Each row is a point on a landscape with many peaks, with its height.
A climber steps from a point to the highest of its 2 nearest points, and stops where none of them is higher. Distance is the straight distance between rows; heights are no part of it.
z_742 (h 686): [107 115 163 123 137 181 131 137 175 144 190 137 142 154 142 163 177 103
 190 103 119 123  55 112 130 123 129  67 105 117 124 103  98 152 126 135
 146 161 109 118 161 143  37 157 109 124 191 113 143 186 152 173 118 159
 122 127 151]
z_587 (h 277): [126 129  63 139 152 153 149  93 148 161 141 125 122 164 119 151 132 101
 142  86 126 135 102 168 127  94 130 104 167  87 141 160 122 124  84 122
 139 132 133  96 180 133 146  99 130 130 104 140 143 193 208 137 134 112
 159 142 107]
z_73 (h 321): [ 89 111 155 162  91 103 135 146 114 148 150 122 144  71 150  79 136 121
 125 146 150 152 154 117  70 147 177 107 160 175 130 145 162 140 167 164
 154 130  97  66 139 102 101 127 125 137  88 121 142  98  99 114 130 101
 152 122 112]
z_334 (h 175): [101 102  91 183 133 114 140 125 171 160 143  79 110 148 149 161 186 126
 181 130 129 118 108 151 103 133  77 125 180 120 162 108 118 169 115 122
 147 199 158 140 148 101  85 125 108 119 104 157 119 166 232 165 114 138
 175 137 136]
z_764 (h 200): [109  91 131 142 107 117 116 122 164 189  74  48 154 122 146 103 161 161
 131 152 147 152 101 116 142 172  62 123 153  95 134  96 104 150 155 102
 128 174 144 131 125  87  94 106 110 187 121 127 111 150 198 145  96 136
 109 145 143]
z_850 (h 33): [156 151 140  96 150 171 154  84 131 140 157 167  81 160 121 103 100 144
 120  64  45  98 102 145 147 110 132 129 134 119 124 135  72 140  96  41
 177 100 104 109 115 118  99 144  96 143 188 139 133 175 116 123  99 145
  91 146 126]
z_88 (h 764): [148  78 107 156  95  89 145  89  88 172  83  99 121 136 141  53 101 232
 125 147 141 157 158 132 111 165 129 116 132 133 137  89 153 117 167 145
 105 132 112 137 100 145 112  85 137 172 120 104 103  70 109  93 155 191
  78  94 147]
z_949 (h 752): [165 130  92 116 105 152 166 129 112 135 115 168 149 159 126  89 124 145
 136 138 102  95 173 143 147 116  76 132 115 176 164 120 162 135 186 118
  85 168 140 127 118 176 100  99  72 150 180 139  99  89 154 150 174 146
 108  64 110]
z_882 (h 212): [140 109  73 149 141 135 168  85 132 133 154 163  90 181 123  87 117 166
 115  80  73 140 125 161 145 103 124 131 126 119 125 156 137 108 124 130
 102 137 128 109 143 168 135  67 113 175 158 138 141 132 139 120 134 118
 121  74  95]
z_519 (h 513): [138  83 149 100 142 103 122 145 106 107 169 137 150 113 138 115 139 122
  73  91 109 152 167 135 179 141 135  95 114 159 114 171 162  99 156 158
  89 126 146 119 133 166 151 135 132 118 174 126 167 133  59 117 183  85
 149 105 122]
z_508 (h 601): [149 140 118 134 118 108 125 160 110 123 104  90 190 106 127 151 109 126
 130 173 171 122 172 180 158 137 113 139 126 121 150 131 156 108 139 103
  74 162 126 165 134 133 149 140 117 114  86 170  88 148 164  97 146 144
 127 142  92]
z_960 (h 324): [122 132  96 149  86 131 160 110 150 136 149 118 118 166 113 177 127  89
 176 105 140 100  80 149 113 101 187 103 156 123 146 126 130 124  79 169
 138 145 118  97 177 127 141 127 163 116 126 126 141 146 149 150 140 120
 149 112 115]
z_928 (h 103): [116 127  81 165 179 130 111  69  97 187  43 111 122 170  95 144 109 122
 130 131 121 154 126 138  81 133  76 111 179  81 137 100 109 142  91  74
 159 121 130 145 127  91 171  97 115 116  62 147 127 185 175 132 104 148
 110 149 135]
z_262 (h 150): [159 133 176 100  38 113 126 128 178 169 126 100 178 138 112 153 136 107
 165 105  92  80  53 136 173 140 147  90 101 114 139 102 116 165 137 157
 143 159 137 107 129  82  67 185 125 130 187  95 132 149 115 193 113 119
 138  68 106]
z_478 (h 70): [140 147 140  84 175 143 114 189 131  82 158 131 144 129 104 152 172 123
 130 144 165 123 159 100 138 121  82 152  82 168 110 140 164 130 146 146
  60 138 144 151 132 180 137 152 131  88 139 134 117  94 118  81 161 132
 140 168 162]
z_597 (h 538): [129  82 117 157 158 103 145  72 164 169 163  93 109 139 160 143 114 168
 163 123  99 158 121 151 131 125 148 111 150 132 122  95  99 110  86 122
 135 150 123 146 126 149 130 120 125 114 101 124 112 133 143 100 109 155
 160 137 144]
z_410 (h 427): [ 95 134 109 118 123  53 142 151 118  83 144 173 161  87 119 147 111 115
 130 125 199  99 172 129 122 162 125 127 160 167 155 154 202  98 135 135
  87 187 150 118 130 185 153 169 166  61 107 136 151 104 122  93 195 127
 186 133 119]
z_699 (h 632): [130  68 161 121 117  97  92 124 108 139  69  73 150  95 145  88  97 166
 102 160 129 184 148 135 119 184 122 135 122 111 109  91 103 139 162  75
 103 109 114 137  87 109 126  99 106 161  86 153  94 101 149  91 109 144
 102 180 144]
z_374 (h 261): [146 128 115 136 130  96 117 144 128  54 167 144  86 140 146 156 153  97
 137 141 104 114 131 144 148 122 140 126 106 114 145 129 166 142 109 153
 126  98 179 137 129 145 117 168 162 106 140 143 143 118 119 166 133  87
 147 104 140]
z_568 (h 445): [131 131 114 133 150 117 143 107 116  89 110 166  97  84 108  60  58 160
 110 106 133 181 150 109  96 135 144 175 111 116  93 170 121 119 147  98
  95 115 108 118 106 174 192  76 109 153 107 154 132  80 123  74  99 139
 116 139  98]
z_51 (h 251): [100 152 117 125 157 127 136  93 100 161  45 118 129 157 104 126  83 142
 137 153 186 160 101 107 116 129 119 118 151 123 127  99 138 114  88 147
 126 119 108 168 136 132 163 103 172  80  97 107 127 107 125 129 155 174
  82 166 167]
z_283 (h 501): [ 95 155 145  96 185 107  93 144 141 115 139 146 142  79 125 174 149  92
 125 144 158 168 116 113 106 115 108 129 115 146 133 139 139 173 106 159
 152 115 147 136 140 124 192 147 161  43 111 132 148 119 127 120 153  90
 193 185 139]
z_575 (h 422): [138  94 160 123 116 135  88 142 153 134 196  98 129 113 148 145 139 102
 118 111  95 147 129 122 150 142 194  99 151 104 117 158 107 103  96 125
 180 111 144  73 143  93  88 164  96 140 148 129 160 206  66 140 125  88
 138 134 123]
z_87 (h 322): [ 82 139  99 143 146 159 148  90 115 191  61 143 120 130 110  67 102 126
 134 139 124 154 141 116  60 126  84 123 165 167 147 143 130 153 125  87
 124 130  86 100 119 129 157 104 108 151  76 126 124 102 160  85 135 162
  97 146 129]
z_483 (h 433): [134 181 141 110 137 138 130 126 100  41 140 163 109  85 121 122  76 106
  96 107 136 123 174 104 148 130 172 167 103 107  72 211 133  50 109  68
 135  78 111 147 120 156 155 145 100 146 126 139 138 135  85 119 127 137
  98 146 120]
z_929 (h 56): [163 118  96 130 169 134 138  81 119 144 103 149 102 188 122 109 137 149
 112  94  45 105 102 157 130 136 101 123 161  73 125 105  80 133  96  38
 182 109 132 120 114  96 114 120  96 162 159 150 142 207 141 156  90 137
  76 117 134]
z_91 (h 514): [138 128 141 118 147 132 136 125 106  84 143 135 103 102 117  97  93 159
 107  98 128 156 173 116 136 139 155 153 100 142  72 179 134  69 138 118
  94  97 102 153 124 175 175 105 105 149 129 125 133 102  78  82 147 155
 114 132 135]
z_288 (h 409): [114 142 138 102 156 172 135  86 178 139 145 127 112 127 134 147 136 157
 198 157 150 146  81  86  85 114 111 152 134 167 110 107 127 154 105 164
 128 141 119 151 123 161 139 125 141  81 145 107 114  61 120  97 152 163
 146 175 180]
z_121 (h 319): [135 146  88 101 124 148 167 117 124 137 120 153 122 137 107  75  85 167
 153 147 168 113 130  94  94 118 134 176 146 166 127 133 149 117 151 181
  70 158 101 123 113 177 141 112 142 137 131 116 107  27 127  76 162 177
 108 147 127]
z_317 (h 685): [127  75 100 168 114  91 144  93 119 214  89  74 136 159 137  84 117 224
 152 120 131 163 135 149 121 145 111  87 145 113 124  88 129 117 132 157
 127 142 115 131 117 124 122  84 135 191 117 111 102 131 126  87 121 178
  86  78 139]
z_700 (h 317): [139 144 131 103 135 120  93 130 118  43 194 152  70 136 138 167 139  78
 104 108 106 125 111 123 166 121 192 126  87  89 113 159 126 124  84 130
 161  43 148 133 112 118 132 181 156 113 162 126 157 143  86 168 118  79
 147 135 143]
z_512 (h 303): [129 177 143  75 113 132 101 153 111  39 148 159 152  83 102 181 105  39
  85 108 161 101 140 127 148 129 145 126 106 121 147 200 161 111 131  97
 109 114 133 117 148 149 158 188 135 112 125 144 150 156 121 135 173  84
 141 184 113]
z_103 (h 378): [119 127 143 149 111 117 138 132 145 157 169 141 136 136 132 184 138 105
 179 101 118 109 104 154 125  94 185  85 152 155 151 113 113 139  74 183
 164 137 124 102 144 135 150 172 183  73 128 100 139 134  84 122 147 139
 161  99 146]
z_681 (h 450): [115 187 122 132 100 103 145 112  84 115  96 208  75 135 117 117 102 129
 111 106 145  59 126 107 143  81 151 142 148 155 142 136 137  81 110 150
 135  93 148 153 112 142 141 151 178  65 152  75 162  80  51 170 155 146
 118  63 126]
z_945 (h 190): [121  94 151 101 114 152 100 155 184 101 170  99 112  98 141 168 173  83
 148 130  97 128 126 139 118 139 116 155 111 133 141 147 104 181 153 105
 107 144 133 113 134 111 114 147  94 125 121 161 115 113 206 129 130  95
 200 205 141]
z_338 (h 214): [134 155 142 125 159 148 140  84 119 162  86 116 128 153 122 149 111 113
 139 128 118 135  77 128 138 112 115 114 139 127 121  92 101 142  63 119
 171 108 113 173 129 108 151 148 149  47 134  96 138 139 101 144 143 159
 102 155 165]
z_612 (h 188): [115  98  94 159  98  96 133 117 184 173 110  64 141 145 148 127 157 137
 152 122 132 120  98 142 145 150  74 108 175  97 149 108 123 136 132 121
 142 192 174 128 146  95  75 117 102 150 127 133 122 174 212 184  88 125
 149  97 123]
z_638 (h 292): [121 120  87 102 114 141 157 113 126 140  85 122 143 131 106 102  70 136
 149 162 188 139 113 117 112 127 121 176 148 141 153 118 149 132 145 151
  64 176 110 138 115 160 138 101 151 114 104 138  96  47 180  93 150 161
 134 185 122]
z_558 (h 722): [141 119 139 123 157 148  88 164 110 125 152 102 124 122 135 133 132 134
  88 134  98 146 176 140 128 132 178 146 120  87  66 134  85  91 122 116
 178  53 111 127 108  65 148 105 103 197 115 153 131 174  84 103  84  99
 128 118 104]
z_231 (h 295): [111 122 156  86 140 185 135  87 171 123 117 130  99 102 134  96 117 106
 113 136 130 166  92  66 123 144 107 150 126 129 124 167 109 131 131  64
 123 120 112 116 136 145 113 108  95 118 146 114 139 116 156 134 125 119
 109 212 153]
z_906 (h 769): [128  95 125 124 126 149 143 143 168 125 175 106 135 144 147 137 170 130
 168 151 138 131 113 109 149 146 120 110 114 145 133 131 145 128 132 138
  91 174 141 125 155 156  62 143 114 117 160 116 139 128 148 137 136 147
 141 131 143]
z_25 (h 8): [157 129 169 115 139 133 128 109 136 120 162 151  80 139 147 118 124 128
 102 108  32 106 115 131 151 121 135 141 127 124 130 119  88 154 101  75
 187  72 136 121  85  98  76 181 116 103 179 119 140 158  63 148  97 123
 114 112 146]
z_952 (h 490): [104 149 107  96 144  78 169 117 143  96 144 171 139  94 135 123 101 138
 145 120 183 112 163  98 118 161 112 143 136 174 127 178 194  64 130 123
  85 176 138 141 116 207 143 162 147  89 128 109 141  94 104  83 183 166
 149 156 149]
z_86 (h 247): [163 121 126 115 102 168 102 191 126  97 126 106 165 107 114 147 165  72
  67 132 175 112 116 157 169 122  80 140 108  85 175 157 142 122 166 106
  75 158 146 102 149 145 136  99 110 131 137 169 115 159 198 144 115  76
 125 155  85]
z_359 (h 360): [ 98 191 151  82 145 115 102 155 108  35 155 170 127  72 104 177 100  76
  99  86 182 120 159  97 139 138 159 143  94 132  64 212 136  66 119 121
 136  86 119 127 128 158 194 171 139 139 142 124 151 135  84 106 155 112
 143 165 136]
z_149 (h 664): [143 128 140 131 106 130 146 156 123 139 151 122 161 137 136 140 150 160
 176 164 158  91 155 131 139 141 139 114 132 169 144 119 159  95 128 177
  94 165 135 147 138 151  97 179 153  98 138  93 117 101  93 101 177 182
 126 102 157]
z_854 (h 452): [118  77 136  94 159 127 106 136 119 159 173 124 148  87 139  85 116 112
  58  77 117 183 172 114 143 154 142 105 147 133 119 210 152 101 165 132
 118 126 129  82 135 150 152 110  98 132 141 132 189 172  75  99 168  74
 151 157  90]
z_296 (h 210): [104 118 134 128 139 135 115 137 175 113 147 141  98 116 145 155 176 105
 146 132  80 109 117 153  82 113  97 177 133 146 130 118 102 211 150 128
 138 142 130 122 125  98 148 117 124 156 109 171 110  99 216 127 103  90
 178 181 141]
z_206 (h 598): [138 164 132 138  91 176 165 135 103 104 135 168 108 165 118 124 123 135
 147 131 153  76 112  99 141 101 186 136  98 126 115 138 139  81 134 169
 111 125  99 127 157 146  97 111 140 160 172 111 140 118  97 167 123 138
  61  68 101]
z_683 (h 541): [150  88 139 118 109 101 118 151 145 134 152  62 173 100 142 175 124 124
 155 165 147 137 159 171 159 153 139 130 111 136 128 119 125 127 128 125
  81 164 133 163 121 117 132 170 121  88  93 154 100 118 160  98 149 146
 192 160 121]
z_991 (h 229): [161  60 126 105 115 133  91 165 153 134 138  82 165 110 146 111 178 132
  75 112 128 156 128 154 182 151  69 129 122  80 142 147 111 118 175  98
  82 158 170 101 124 133 124  82  85 170 147 150 112 174 202 128 101  73
 154 134  98]
z_588 (h 153): [ 98 124  36 184 171 128 150 115 155 120 135 123  72 182 118 135 158 142
 165 132 125 123 124 141 102 117  53 142 178 119 156 126 140 150 115 105
 102 180 166 151 147 158  98 100 103 121  99 162 126 139 232 144 127 147
 150 140 144]
z_840 (h 313): [108 180 116 112 186 136 141 121  87 123 148 193  81 119 130 129 140 123
  79 121 113 136 132  82 141  95 140 115  97 147 112 140 104 100  90 129
 189  67 119 165  95 121 175 141 177 103 158  79 166 118  51 120 118 134
 107 108 150]
z_740 (h 244): [131 102  69 159 126 152 154  84 148 167 137 132 122 174 128 116 138 149
 137  81 102 136  99 175 152 114 125 126 149  74 118 141 111 105 119 117
 122 145 119  91 156 124 123  72 112 194 133 136 135 187 184 125 104 103
 128 102  93]
z_203 (h 604): [136  96 127 117 183 145  81 145 147 109 172  95  97 134 146 153 156 143
 114  95  61 158 151 149 136 127 144 148 125  84  54 144  70 114 111  87
 146  68 133 123 122 115 140  98  78 185 111 166 115 160 137 108 101 103
 158 162 134]
z_771 (h 118): [134 150 155  94  71 161 112 187 131  81 140 117 138 139  90 202 198  80
 154 144 132  92  87  96 116 128 125 114  62 132 159 108 140 198 155 158
 106 146 135  93 152 104  84 185 134 138 160 132 143 141 149 179 130  94
 140 148 123]
z_178 (h 213): [132  66 120 123 123 122 108 127 155 211 106  62 181 111 140 107 162 174
 117 126 120 161 141 153 152 155  73 122 136  85 126 123  96 126 163 100
 110 160 150 111 111 100 139  96  84 216 115 136 106 186 190  94  96 104
 138 135 101]
z_763 (h 283): [ 81 112  95 117 130 127 132 101 109 193  48 112 148 129 106 102  81 140
 128 153 189 184 117 124 103 144  98 110 157 129 164 123 142 144 122 111
  90 142 103 129 119 144 159  93 141 109  76 127 109 104 180  90 158 170
 104 193 142]
z_415 (h 160): [159  79 127  66  61 159 118 149 130  83 198 117 126 124 108 167 121  94
 142  72  79 104 163 149 158 140 179 105  79 150 107 174 116 132 144 115
  81 119 111  99 139 153 123 153  77 182 164 164 104 112 138 115 150 113
 182 130 105]
z_898 (h 144): [135 135  80 177 191  98 134 102 140  78 119 126  58 154 134 117 128 175
 133 159 142 155 122  81  89 134  94 146 146 121 122 100 154 103 106 119
 119 140 160 173 135 183 123  99 152 100  87 115 130 102 115 123 109 157
 115 136 175]
z_855 (h 264): [133 121 190  68 137 178 125 101 164 121 128 121 102 123 127 127 123 120
 137 114  75 137  84 104 144 134 132 163 101 143  85 125  68 160 129  83
 133  96  99 139 115 106 121 132  91 134 163 131 117  98 131 117 111 127
 123 195 165]
z_611 (h 439): [133 139 165 123 140 151 120 143 130 164 171 145 153 147 130 169 160 102
 130  93 101 110 101 133 158  85 165  77 120 143 134 115  87 145  89 176
 184 105 121 111 133 108 136 177 164  95 162  82 140 167  58 132 127 124
 123  96 152]
z_7 (h 676): [145  86 104 119 123 144 152 138 142 130 146 121 150 135 134  99 153 154
 131 148 114 129 164 144 146 139  88 132 106 168 148 130 152 125 180 117
  69 177 136 124 115 153 105 109  84 159 149 145 106  98 163 108 139 133
 137 114 113]
z_541 (h 565): [101 164 157 105 129 185 123 113 167 153 130 158 125 153 112 177 153  71
 129 122  82  93  63 119  96  87 119 148 117 127 134 108  85 187 123 140
 202 111  89 107 135  47 121 135 124 146 144 122 134 145 150 168 104 104
 128 170 123]
z_547 (h 603): [164 143 135 147 129 132 120 139 116 148 143 112 134 154 139 148 133 147
 109 129  98 109 138 172 149 111 163 127 109  90  86 100  81  98  96 146
 176  85 110 141 119  72 156 118 143 176 131 131 115 178 105 128  80 122
  98  71 104]
z_658 (h 353): [108 111 147 130  85 113 125 158 130 102 126 141 149  75 142  99 116  80
  90 153 142 142 148 119 111 152 143 133 144 152 159 165 162 127 173 110
 106 140 132  84 136 132 109 121 121 120 108 142 129  98 121 130 130  89
 151 149  92]
z_266 (h 228): [158 136 166  79 139 150 115 122 150  94 145 103 119 124 123 165  97 126
 156 117 115 139 108 135 161 129 156 159  81 126  58 135  82 129  98 121
 104  89 115 177 125 137 162 142 123  87 139 129 101  96 118 105 140 150
 152 180 167]
z_653 (h 597): [144  97 148 120 126 128 132 150 105 135 137 102 158 116 140  96 133 160
 101 129 109 156 192 144 145 141 122 119 103 161 103 147 145 106 165 142
  82 123 117 135 124 146 144 105  98 160 141 134 120 111  93  91 146 140
 121 112 120]
z_718 (h 576): [ 95 140 182 113 120 106 136 135 103 118 132 151 153  86 146 112 105 168
 145 135 176 109 167 111 132 160 159 129 133 172 103 142 148  72 139 165
 107 139 102 150 114 165 132 172 171  91 121  87 148  82  58  81 198 179
 127 147 173]
z_8 (h 415): [135 123 141 190  69  94 145 127 123 163 128  90 148 106 174  72 150 172
 156 146 134 109 170 131 113 140 128  90 157 137 142 114 168 105 160 151
 177 140 147 112 127 124  90 112  97 178 151 103 110 119  91 157 128 144
 107  14 118]
z_175 (h 293): [ 79 130 152 159 125  72 119 160  87 147 120 134 162 100 141 111 121 143
 125 142 174 150 155 143 108 144 175 103 156 159 124 105 139 121 133 194
 155 120 108 115 137 103 145 137 181 101  82 105 140 112  86 112 145 114
 145  94 122]
z_859 (h 373): [134 118 168 113  96 141  75 148 150  87 198 120 103 119 131 187 162  63
 123 116  84 123 102 113 128 134 194 107 106  95 132 149 109 156  95 138
 182  74 140  77 136  83 101 188 126 132 149 125 156 172  77 165 117  77
 157 149 146]
z_55 (h 811): [134 152 105 161 143  89 117 150  71  61  65 160 129 107 130  95  96 105
  77 180 142 120 173 124 115 125  78 160 136 127 153 107 177 129 146  69
 115 132 159 172  85 155 139 112 120  74  90 154 115 100 128 151 112 129
 108 118 115]
z_59 (h 365): [139 139 145 104 147 177 160 111 145 132 166 149  89 139 130  97 128 180
 185 136 128 112 120  79  90 123 127 152 111 173 109 117 110 129 131 154
  96 133 103 155 117 179 117 137 129 130 161  92 117  48  97  78 144 202
 110 145 177]
z_794 (h 385): [ 86 110 148 124 121  59 112 165 117  94 128 153 174  57 129 118  87  99
  85 136 197 145 149 133 138 182 135 132 157 134 158 147 174 116 147 112
  83 166 143 125 125 169 141 123 137  53  76 152 136 114 135 106 148  98
 177 165  94]
z_643 (h 81): [133 105  88 167 169 125 118  69 100 191  55 131 114 181 100 109 120 158
 118 115  98 139 131 140  95 134  98 115 174  66 127  95 103 118  98  61
 168 103 126 111 117  81 149  95 112 174  93 129 138 195 128 119  87 140
  81  96 121]
z_258 (h 165): [160 126 159 133  84  91 125 126 170 183 112  68 175 138 139 152 131 110
 156 112  96 109  67 158 176 136 125  89 142 111 135  96 106 152  89 153
 165 150 152 134 121  73  83 185 136  94 154  97 127 173 110 182 118 144
 134  81 138]
z_570 (h 192): [163 120 151 103 105 157 127 140 140 103 192 106 125 141 117 174 118 134
 164  96 114 110 133 157 162 127 204 122  87 132  74 150  93  94 106 150
  98 109  96 136 150 142 148 144 117 152 143 137 103 120 119  95 138 147
 153 126 136]
z_593 (h 209): [145 140  80 176 153  65 127 138 112  52 181 173  74 133 148 151 119 155
 137 130 120 116 167 154 118 114 158 121 129 106 129 131 159  93  96 161
 142 100 167 154 135 176 155 129 171 121 104 140 139 118 103 134 127 130
 148  68 128]
z_413 (h 448): [ 96 141 156 119 161 141 109 123 156 130 139 132 122  93 132 147 159 123
 170 170 169 160 106  90  69 110 113 145 134 175 127 113 153 179 125 171
 149 134 129 127 139 132 137 137 156  49 108 111 128  65 112 110 149 119
 176 173 179]
z_802 (h 134): [150 160 195 105  26 137 109 148 131 124 106 111 163 118 103 158 164  97
 152 143 120  79  93 108 139 137 163 108  77 150 157 111 137 171 178 166
 123 132 133  90 126  84  67 197 126 138 158  79 125 109  75 175 133 105
 129  99 107]
z_50 (h 467): [123 104 146 133 117 148 108 135 161 168 141  94 147 111 149 124 138 104
 110 131 122 145 112 117 119 141 153 116 165  89 135 150 102 111 126 121
 180 129 138  65 152  66  96 124 111 168 126 133 149 197 124 151 103  81
 127 133 104]
z_312 (h 682): [128 160 128 121 140 201 152 148 112 105 164 175 112 183 102 140 151 123
 148 103 123  96 116 118 123  82 160 119  77 140 103 135 114 136 141 172
 120 123  91 113 160 144 118 111 123 203 173 133 148 146 144 141 107 130
  85  86 111]
z_615 (h 483): [117  93 107 136 167  72 130 104 141 149 154 100 134 104 140 164  95 175
 166 152 172 177 155 142 125 152 155 128 135 138 123 109 134 114 115 149
  91 167 135 173 133 167 148 126 133  87  63 147 107 114 163  73 136 154
 194 170 120]
z_657 (h 683): [151  99 127 145  84  79 109 123  89 134  47  69 153 116 135  79  94 199
 124 177 164 145 146 149 106 172 104 147 131 109 133  53 141 153 189 115
  99 135 138 152  76 120 111  99 137 175  92 149  62  77 160 107 114 157
  86 124 143]
z_74 (h 698): [137 155  80 172 133 123 140 135  81 106  52 130 148 137 102 112 100 136
 127 162 157 109 183 137 114 118  75 146 153 123 151 111 171 105 137  89
  94 147 137 163 124 145 138 107 115 112  84 150 104 123 152 138 133 160
  83 102 119]
z_17 (h 802): [134 154 121  78 112 185 150 137 129 103 144 193 111 166 104 126 139  90
 136  91  91  87  96 116 139  93 114 137  91 160 140 138 119 179 176 135
  88 141 123 102 149 139  84 134 109 180 189 145 138 122 179 164 121 105
 111 115 100]
z_925 (h 509): [104 137 147 117 128 165 100 141 161 189 122 119 150 122 127 153 161  75
  99 141 110 134  99 107  97 111 114 122 153 112 162 126 107 164 131 154
 197 123 123  64 150  43 119 123 122 135 112 115 149 173 144 162 116  73
 138 162 119]
z_443 (h 296): [ 93 125 150 158 113 111 124 145 108 169  84 107 147 101 156  60 139 138
 107 165 136 153 139 125  65 139 123 139 148 158 119  95 136 170 174 145
 170  96  98  88 108  69 104  99 138 168  79 121 111  87 134 118  99 107
 115 134 127]
z_745 (h 236): [133 139 127 141 131 112 130 140 134 114  85 128 106 146 120 141 142 111
 141 150 105  81 103 136  78 100 104 202 130 150 119  66 112 210 149 169
 140 135 124 167  90  68 134 119 166 118 104 150 101  71 170 147  91 106
 163 148 135]
z_111 (h 589): [112 183  90 111 180 115 118 166 109  92 114 177 143  91 103 148 110  60
  86 125 175 145 130 132 108  94  99 154 120 116 145 165 138 155 125 129
 136 108 146 136 125 136 212 121 159  80 100 162 142 118 164 118 118  87
 154 175  91]
z_424 (h 508): [149 137 193 144  95 140 122 149 111 179 167 124 159 129 151 127 146 152
 114 106 113  89 154 149 153 111 175  88 116 135 122 117  80 104 109 159
 183  97 105 122 124 103 133 166 143 145 160  97 120 174  37 123 119 160
  93  52 130]
z_192 (h 320): [145 127  97 153 107 117 135 116 107 173  91 108 176 151 124  97 118 144
 109 116 132 145 153 152 177 133 105  91 153  88 135 140 167  78 134 125
 136 125 162 114 149 116 130  79 115 172 157 114 133 196  99 160 139 103
  90  31  82]
z_41 (h 102): [140 168 141 102 132 152 112 204 115 107 112 109 168 140 106 166 198  87
 112 174 153  98 126 108 151 113  69 127  75 149 151 104 150 192 166 149
 110 137 148 144 135  90  91 172 138 101 160 126 123 129 137 158 126 109
 119 129 129]
z_912 (h 528): [151 162 130 143  83 133 165 116 100 107 118 177  83 144 134 101  93 153
 139 129 134  69 134 112 143 102 172 150 143 146 136 135 158  71 122 141
 114 124 123 141 131 163 108 122 143 115 162 105 135  87  70 168 152 151
  90  56 115]
z_772 (h 366): [129 154  93 189 109 118 139 147 102 132  94 127 136 160 127 108 157 140
 128 147 140 108 163 126 129 109 108 106 138 110 133 113 165  99 144 153
 173 108 153 128 132 109 113  82 124 187 146 119 121 149 110 179  97 122
  94   4 101]
z_939 (h 381): [125 143 111 119 146 132 156  67 109 154  62 167 102 125  87  79  51 135
 119 112 115 167 120 113  90 132 133 151 147 121 125 143 108 136 107  69
 136 104  95 101 115 126 190  96 128 137 100 146 138 109 128  91 105 146
  95 143 106]
z_167 (h 631): [ 99 127 169 125 118 182 121 100 197 136 184 141 118 144 130 191 169  83
 192 100  95 107  40 121 105 105 142 109 118 121 155 112 102 196 101 140
 188 142 111 105 149 111  80 158 123  98 161 117 133 160 150 169 126 123
 156 167 154]
z_14 (h 323): [ 99  93 149 122  93 135 142 107 165 130 128 116 121  77 160  95 104 101
 116 158 125 159 129  98 118 162 131 142 150 143 155 165 127 122 136  68
 116 148 119  98 121 122  81 130  99 107 108 111 133 111 149 132 123 120
 146 194 122]
z_662 (h 456): [136 115 189 180  67 120 139 135 132 184 149  90 154  98 176  90 144 164
 149 120 116 104 158 134 130 131 157  78 145 149 140 105 105 109 125 147
 185 125 119 115 108 116  87 167 114 142 146  92 110 137  60 132 123 177
  93  51 135]
z_234 (h 605): [127  64 159 160 139 101 136  73 149 209 126  80 107 143 153 119 118 204
 149 121 102 168 104 141 122 138 152 104 136 123 107  66  75 124  90 143
 147 126  96 141 106 119 135  99 139 150 114 120 101 129 110  83 107 164
 106 129 170]
z_56 (h 174): [144 143  74 159 186 141 153  98 134  87 131 144  83 177 123 106 122 173
 136 127 119 152 105 103 134 105 111 137 109 112 107 135 138  96 104 116
 103 135 133 149 152 187 132  86 119 148 130 120 148 129 133 116 121 145
  87 128 150]
z_715 (h 266): [108 142 169 141 112  78 115 128  75 145  94 138 139 102 146 104  76 173
  96 152 158 138 142 148 138 152 188 125 132 126 106  86 103 110 120 164
 152  89 105 160 117  90 153 135 189  96  92 112 124 112  72 119 125 143
 118 103 130]
z_29 (h 684): [164 138 133  95  76 137 153 126 127 134 121 188 136 158 124 121 134 108
 143 101  68  72 130 142 147 109 103 120 108 163 160 120 145 170 179 134
 114 135 144 104 121 129  78 132  91 161 205 133 119  98 146 184 149 105
 119  56  95]
z_701 (h 127): [111 137  62 182 192 141 129  79 125 154  72 102  95 181 105 151 132 150
 174 140 138 138 108 136  82 105  69 129 163 107 137  93 126 139  99  94
 122 162 130 175 146 133 152  93 108 115  74 152 114 156 208 124 120 166
 119 152 154]
z_368 (h 687): [136 159  76 137 160 106 117 173  95  59  88 157 110 113 110 121 118  53
  63 138 152 113 127 140 127  85  61 169 123 105 178 145 171 165 134 104
 113 132 169 160 103 147 154 113 138  78 118 174 133 110 180 164 109  91
 139 150  97]
z_255 (h 87): [153 135 162  95 147 136  86 206 118  68 133  95 160 121 119 156 184  95
  94 160 157 125 142 116 176 131  83 139  73 135 124 130 157 139 153 123
  73 129 159 161 127 135 103 158 124  81 145 137 121 129 116 132 142 108
 126 158 156]
z_887 (h 166): [120 146  75 184 199  71 118 141 124  51 162 161  76 113 132 134 121 182
 128 141 149 169 176 105  81 127 138 152 115 113 101 129 158 100 122 157
 118 110 154 164 139 187 168  86 151 136  65 135 128 108 113  91 100 129
 156 118 128]
z_645 (h 265): [109 144 117 146 138 104 128 126 100 141  73 152 109 133 123 102 119 107
  90 157 113 128 124 113  91 110 126 160 136 144 117  72 113 162 137 129
 167  93 109 138  91  64 148 100 158 123  90 130 123  82 135 144  68 105
 127 124 115]
z_486 (h 377): [ 87 190 127 115 157 129 142 130  90 101 136 206  95 127 117 132 155 109
 101 105 155  96 136  73 132  92 129 112 108 178 125 160 153 105 114 168
 154  96 137 147 116 153 140 167 187 100 162  62 185 102  41 145 149 126
 118  93 151]
z_767 (h 183): [154 136 150 113 123 139 133  99 154 188  97  67 163 155 129 143 108 113
 133 124 102 126  61 149 165 138 118 111 140  89 121  93  86 133  85 106
 164 132 118 150 134  67  98 158 124 106 145 112 127 196 137 166 124 137
  97 148 133]
z_400 (h 240): [127 148 142 149 116  62 101 127  49 112  72 172 126 113 120  92  39 200
  71 144 156 140 160 145 162 177 178 140 120 101 108  82 112  89 135 131
 127  97 118 186 104 121 186 103 171 101  76 134 124 113  79 128 127 139
 100  73 111]
z_990 (h 267): [140 151 102 111 100 170 109 158 105  74 122 149 152 119 110 149 129  48
  71 120 162 103 119 130 155 110 133 134 116  86 169 187 158 115 137 105
 112 120 138  94 169 136 148 125 138 137 128 150 148 177 167 172 131  59
 113 153  82]

For each start below, name the point where the climber stops.
z_638 -> z_55
z_570 -> z_658
z_296 -> z_658
z_374 -> z_906
z_56 -> z_424
z_840 -> z_17
z_794 -> z_906

Call two points neighbours if one is among the 2 nearest of the other. Go from one point of each pair to the other, from neighbour to neighbour, staying as high as possible. Name the lowest point that can't be avoided.
z_906 / z_17 -> z_7
z_17 / z_949 -> z_29
z_55 / z_88 -> z_615
